Points on a hilly landscape, in no order, each with its height.
A ball rolls from a point to whichever of its 5 nearest points has the largest drop for the distance, and stops where none of them is lower. Distance is the straight distance between rows; heights are no part of it.
z_786 height 30.4: [-31  57 -14 -14 -29   1  13   7  17  -7  -5  25  12  -1 -30  -4  49 -14
  61  31]
z_767 height 46.2: [-12 -25  24 -14  41  11  14   2 -19   6 -16 -31  24  42  32 -25 -50   6
 -28 -36]
z_561 height 42.8: [ 13 -13  25  46   2   7  27   0 -24  34 -11  13  27  -7  12  -5 -23  21
  -4  -8]
z_520 height 42.0: [  7  -3  30  27  20  26  17   4 -32  22 -24  35   0 -10  20  -5 -10  13
  -5  20]
z_726 height 30.9: [-41 -19 -41 -37 -22 -32   9  -6  21 -28   8 -39 -28   0   3 -38  23  -8
  31 -45]
z_919 height 39.4: [ 34 -15 -22  47 -51 -34   7   8  15  18  46 -37  17  -6 -40   2 -18   8
 -14  11]
z_172 height 60.3: [ 32  -4   2 -23  53  39 -16  -3  -4  19 -20   6  60  36  10   1 -74  18
 -60 -46]
z_528 height 39.9: [  6  -2 -17 -31 -49 -22 -26  -4  13 -42  28 -42  -8 -15 -42 -10  17 -31
 -10  14]
z_978 height 24.4: [-29  26 -22  -1 -38 -17  26 -13   7 -21  -5 -14 -20   9  -9 -32  51   3
  39 -21]
z_962 height 48.0: [ 14  11  17 -17  41  49  31  15 -39  -4 -50  55 -21  12  13  19 -15 -22
 -24  38]
z_55 height 26.8: [-34  -4  22  12  -3 -12   5 -15  -3  -1 -14 -14 -16  -4  16 -15   7  12
  13 -18]
z_296 height 33.6: [-18 -30 -10 -24  47  51  38  23 -26  22 -62  27 -28  62  20  10 -11 -17
  -4   6]
z_551 height 23.7: [-38  -5  23 -30  51  26   8  19 -20  -1 -32 -20 -36  44  39 -20   3  -2
 -16  -2]
z_893 height 39.0: [ 48 -11 -15  41  19  -2 -25   6   4  48  17  58  26 -16  18  52  -6  23
 -25  18]
z_564 height 29.8: [ 29  15 -13  31  23 -12 -22   7  12  23  16  50   8 -30  -3  36  10  -6
   4  49]
z_80 height 37.0: [-23  47   0  20 -11  -4  23   8  -4  14  -4  35   2 -14 -20  -1  38  -6
  45  38]
z_144 height 15.5: [ 34 -13   7  44  10 -11 -10   0   5  34   5  28  11 -21   1  23  -1   9
   4  20]
z_732 height 61.8: [ 32  12 -13 -24 -49  -7 -46 -11   6 -26  46 -42   5 -26 -42   0   9  -4
 -33  24]
z_483 height 35.3: [ -1 -38   5 -26  48  38  19  19 -21  20 -51   5  12  58  12  -1 -58   3
 -32 -17]
z_869 height 33.9: [-31   3 -46 -33  -5 -11  18 -19  12 -25  13 -47 -40  12  22 -66  42  18
  52 -63]
z_31 height 47.9: [ 37  46 -30  -8 -45  -5 -34  -5  13  14  41 -43  18 -38 -47  14   8   2
 -28  52]
z_328 height 35.2: [-23 -18  22  17  -2 -15  11 -13  -5  11  -5 -14  20  -1  21 -17 -15  10
  11 -33]
z_59 height 31.2: [-13 -15  11 -22  10 -19 -43 -11  36 -23   3 -10 -26 -13  -8   9  19 -18
   8  -8]
z_325 height 54.6: [-25  49  26   1  24  14  14  14 -22  -5 -14  43 -14 -16   3  -5  22  -8
  28  37]
z_749 height 22.9: [-14 -43 -13  -5 -25 -35  11  -9  23 -24  23 -40  -4  -9  -9 -15 -13  -3
  11 -43]
z_88 height 48.9: [ 49  -4  21  10  37  32  -9 -11 -26  21 -20  53  17  -8  29  15 -30  23
 -36  14]
z_998 height 46.1: [ 36  11  12  25  28  14   3   3 -35  24 -20  59   7 -21  16   9  -1   6
 -10  40]
z_431 height 28.0: [-21  36   3  41 -25  -1  39 -11 -17   9 -12  11  -9   4   6 -28  30  23
  28 -13]
z_384 height 26.3: [-36   0  -3  12 -12 -18  30 -15  -8  -7   5 -28 -11  11  22 -34   8  26
  31 -48]
z_711 height 25.2: [  1  -8 -22  37 -49 -31  22  10  10  15  23 -22  -1  -4 -37  -4  14  -2
  10  12]
z_574 height 47.1: [ 36 -10  19   9  34  25 -39 -10 -13  19 -15  40  20 -10  31  29 -25  27
 -22  -6]
z_658 height 37.3: [-17 -21 -10  17 -46 -37  17   0  10 -12  14 -23  -3  -4 -17 -10  13  -4
  21 -29]
z_333 height 15.9: [-33  -5  21 -18  30  10  13   4 -17  -9 -17 -30 -25  21  35 -21  -8  13
   0 -17]
z_228 height 48.3: [ -4 -35 -18 -12 -34 -33  -9  -3  27 -36  36 -42 -11 -12 -26  -2   0 -17
  -1 -19]
z_505 height 38.1: [  8 -18   6   5  20  53  49   9 -33  16 -48  39 -10  45  17  12 -35  -7
 -19   6]
z_960 height 29.9: [-18   4  26  -6  28  36  14   9 -26  -5 -28   4 -33  22  30  -6  -6  -1
 -10   8]
z_800 height 49.6: [ 17 -32  10  24  18 -16 -37 -16  24  15  10  -1  43   1  22  24 -30  20
 -13 -44]
z_261 height 34.9: [ -5  49 -22 -46 -71  -7   1  20   1 -24  17 -28  15  -4 -45 -13  39 -37
  10  39]
z_949 height 38.7: [ 17  18   1  23  15  45  67  14 -55  11 -30  63 -12  22  17   8  -6 -11
 -13  43]
z_754 height 48.4: [ 13 -32 -14 -12  -6 -15 -50 -13  44 -34  34 -21  -7  -1 -16  25   8  -7
  -8 -19]
z_473 height 32.7: [ -1  -2   8  49 -12 -17  23  -1  -6  34  -1  19   7 -18 -11  -1  10   7
  27  16]
z_86 height 44.7: [ 16  32 -36 -10 -69 -17   5  15   2   3  36 -37   8 -20 -54 -19  14 -21
  -6  33]
z_753 height 40.7: [-13 -12  30   9  13  30  27   4 -27  19 -22  -1   4  27  29  -5 -38  11
 -12 -21]
z_932 height 47.2: [ 43 -12  -9  19  28  16 -24  -4 -10  45   3  74  34 -19  34  48  -9  42
 -35  -3]
z_734 height 51.2: [ 27 -18  19  34  17   5 -10 -12  -4  32  -8  15  45  -9  29  10 -41  26
 -16 -18]
z_127 height 49.5: [ 15 -24 -15  23  18  -1 -64   4  18   3  35  36   6  -4   2  60   3  11
 -24 -10]
z_766 height 55.5: [ 34  -6 -32  10 -72 -23   1  -6  -1  -7  52 -56  12 -18 -42 -20  -4   6
 -27   9]
z_983 height 42.4: [ 15  -3 -27  13 -85 -25  17   6  -5   3  38 -55   6 -10 -46 -23   6  -4
  -3   0]
z_54 height 25.6: [-50  43   4 -19 -12  -5   3  -7  19 -28 -11   5 -16  -4 -15  -7  41 -15
  42   3]
z_565 height 53.0: [ 49 -14  14  12  34  40  -4  -3 -20  37 -24  44  50   5  14  14 -56  33
 -41 -13]
z_866 height 36.1: [  2  41 -20  -6 -40 -17  10  19  22   5  14  -7  10  -6 -57   8  28 -34
  21  51]
z_460 height 44.9: [ 32  24 -22   8 -33 -14 -12  10  18  10  34 -28   8 -20 -50  17   7 -12
  -8  51]
z_682 height 28.3: [-55  17  -5 -56  10 -28 -26  -6  29 -33 -13 -15 -38 -11 -10 -12  32 -31
  26  -4]
z_394 height 23.2: [-47  11   1  -4 -11 -18  12 -18   1 -20  -6 -14 -23   0   7 -22  25   4
  30 -28]
z_804 height 37.1: [-12   8  30  31   2  28  45   3 -39  17 -21  13  -9  10  24 -14  -3  10
   1   6]
z_396 height 38.0: [  6   9  -1   8  19  -9 -35  -4  17  -5   4  31   0 -24 -15  30  23 -18
  13  34]
z_145 height 36.7: [  0  -9  25 -10  43   5 -52 -13   7  -1 -11  13 -20 -18  29  22   2   1
  -5  -4]
z_988 height 12.4: [ 13  -9 -14  12 -36 -26 -15   1  19 -17  29 -26  -5  -4 -38   3   7 -16
  -3   7]
z_268 height 40.3: [ 25  55 -18 -43 -59  -1 -11  18  11  -3  27 -38  19 -18 -53  -2  27 -31
  -2  56]
z_592 height 43.4: [ 37   3 -28  37 -10 -15 -29  13  28  15  43   2   1  -4 -29  40   2   3
 -20  33]
z_522 height 38.2: [-20 -26  20 -18  30 -18 -27 -14  12   2  -6 -26  -9  -3  29  -5 -14  11
   5 -32]
z_569 height 32.8: [-10  54   4  39   8  34  54  -4 -36   4 -16  37 -11  17  19 -24  34   7
  17  26]
z_928 height 50.3: [-12  21  23  13  18   2  -3  -4 -14   8 -23  35 -11 -21   5   2  11  -8
  15  35]
z_591 height 32.6: [-23  27  19  22   6  24  45  -8 -17   2 -14   0 -19  31  30 -22  15  13
   6 -24]
z_447 height 32.1: [-35 -30   1 -22   8 -31  10 -10  17  -8   6 -39  -9  -6  21 -31 -12  14
  19 -48]
z_686 height 30.0: [-23 -31  15 -23  38  42  28  28 -24   5 -39  -7 -17  58  26  -7 -28  -7
 -19 -12]
z_889 height 53.8: [  4 -40  -3  -3  16 -28 -35 -17  40 -11  31 -27  23   2  18  17 -26   9
  -4 -44]
z_198 height 53.9: [ -2  10  20 -37  59  45   7  23 -35 -18 -49  37 -39  16  20  13 -12 -29
 -17  25]
z_575 height 41.1: [ -4 -34  18  17  -9 -26 -12  -6  20   1   7  -9   0 -10   0   4  -1   2
  11 -16]
z_908 height 29.4: [-31  -6 -27 -65 -28 -21 -22   1  38 -48   2 -39 -36  -9 -29 -19  27 -41
  14 -10]
z_931 height 28.1: [-18  14 -22 -21 -53 -20  10   9  15 -29  11 -17  -7  -4 -40 -10  33 -27
  19   2]
z_255 height 68.9: [ 14 -33 -25 -33 -23 -19 -36  -8  41 -55  44 -54  -8  -9 -17   7  -6  -8
 -11 -26]
z_661 height 46.5: [ 28  -8  25  13  39  34  10   6 -30   2 -35  34   2   1  22  10 -27   6
 -20  17]
z_329 height 53.7: [ -9  52  14  -5  25   1  16  12 -17  15  -4  61   4 -24 -15   1  22  -3
  36  63]
z_239 height 47.6: [  5  -9  20 -40  65  40 -20  11 -23  -4 -40  23 -32  17  31   8 -18 -10
 -31  11]
z_508 height 42.9: [ -7 -28  14   6  15 -21  -9 -11  13   9  -6 -18  27   0  24  -8 -32  17
  -3 -44]
z_404 height 68.2: [ 26 -35 -13   9 -36 -30 -13  -7  26 -24  52 -46  24  -3 -17   2 -20   2
  -8 -35]
z_67 height 41.4: [  9 -11  31  -8  42  30 -11   4 -14   7 -25  18  -8   5  28   8 -26   6
 -19   0]
z_903 height 28.2: [-15  21  -2 -28 -25 -13 -14   3  27 -24   4  -5  -6  -5 -44   8  41 -40
  23  28]
z_158 height 48.5: [ 11 -15   2 -22  43  41 -53  -4  -3  18  -6  48  29  -4  43  57 -25  45
 -46 -37]
z_478 height 50.7: [ 19  26  25  -6  52  23   3   3 -35  -5 -21  63  -7 -22  14  18  -6 -13
  -9  48]
z_173 height 53.3: [ 17 -31  10  45 -13 -32   1  -5  20  20  17  -9  38  -6   3  12 -25  12
   6 -23]
z_266 height 21.4: [-52  12  11 -25  14   1  11 -12 -10 -17 -10 -29 -39  15  26 -35  18  14
  14 -14]
z_382 height 54.5: [ -2 -41 -20  -9   7 -42  -3 -12  46 -28  42 -52  33  -4   6  -5 -39   8
   2 -62]
z_267 height 26.7: [ -1  52 -49  -5 -65  -8  22 -10  10 -12  -2 -12  -4  26 -26 -38  65 -12
  52 -13]

Call two points neighbours if one is among the 5 nearest of the other. Go from one point of each pair to the other, from neighbour to neighbour, staying as low as possible. Name the highest point that can't be avoided.
z_144 / z_749: z_473
z_333 / z_988: z_931
z_333 / z_749: z_726

For each start below, name the point where the ball stops.
z_296: z_333
z_86: z_988
z_522: z_333
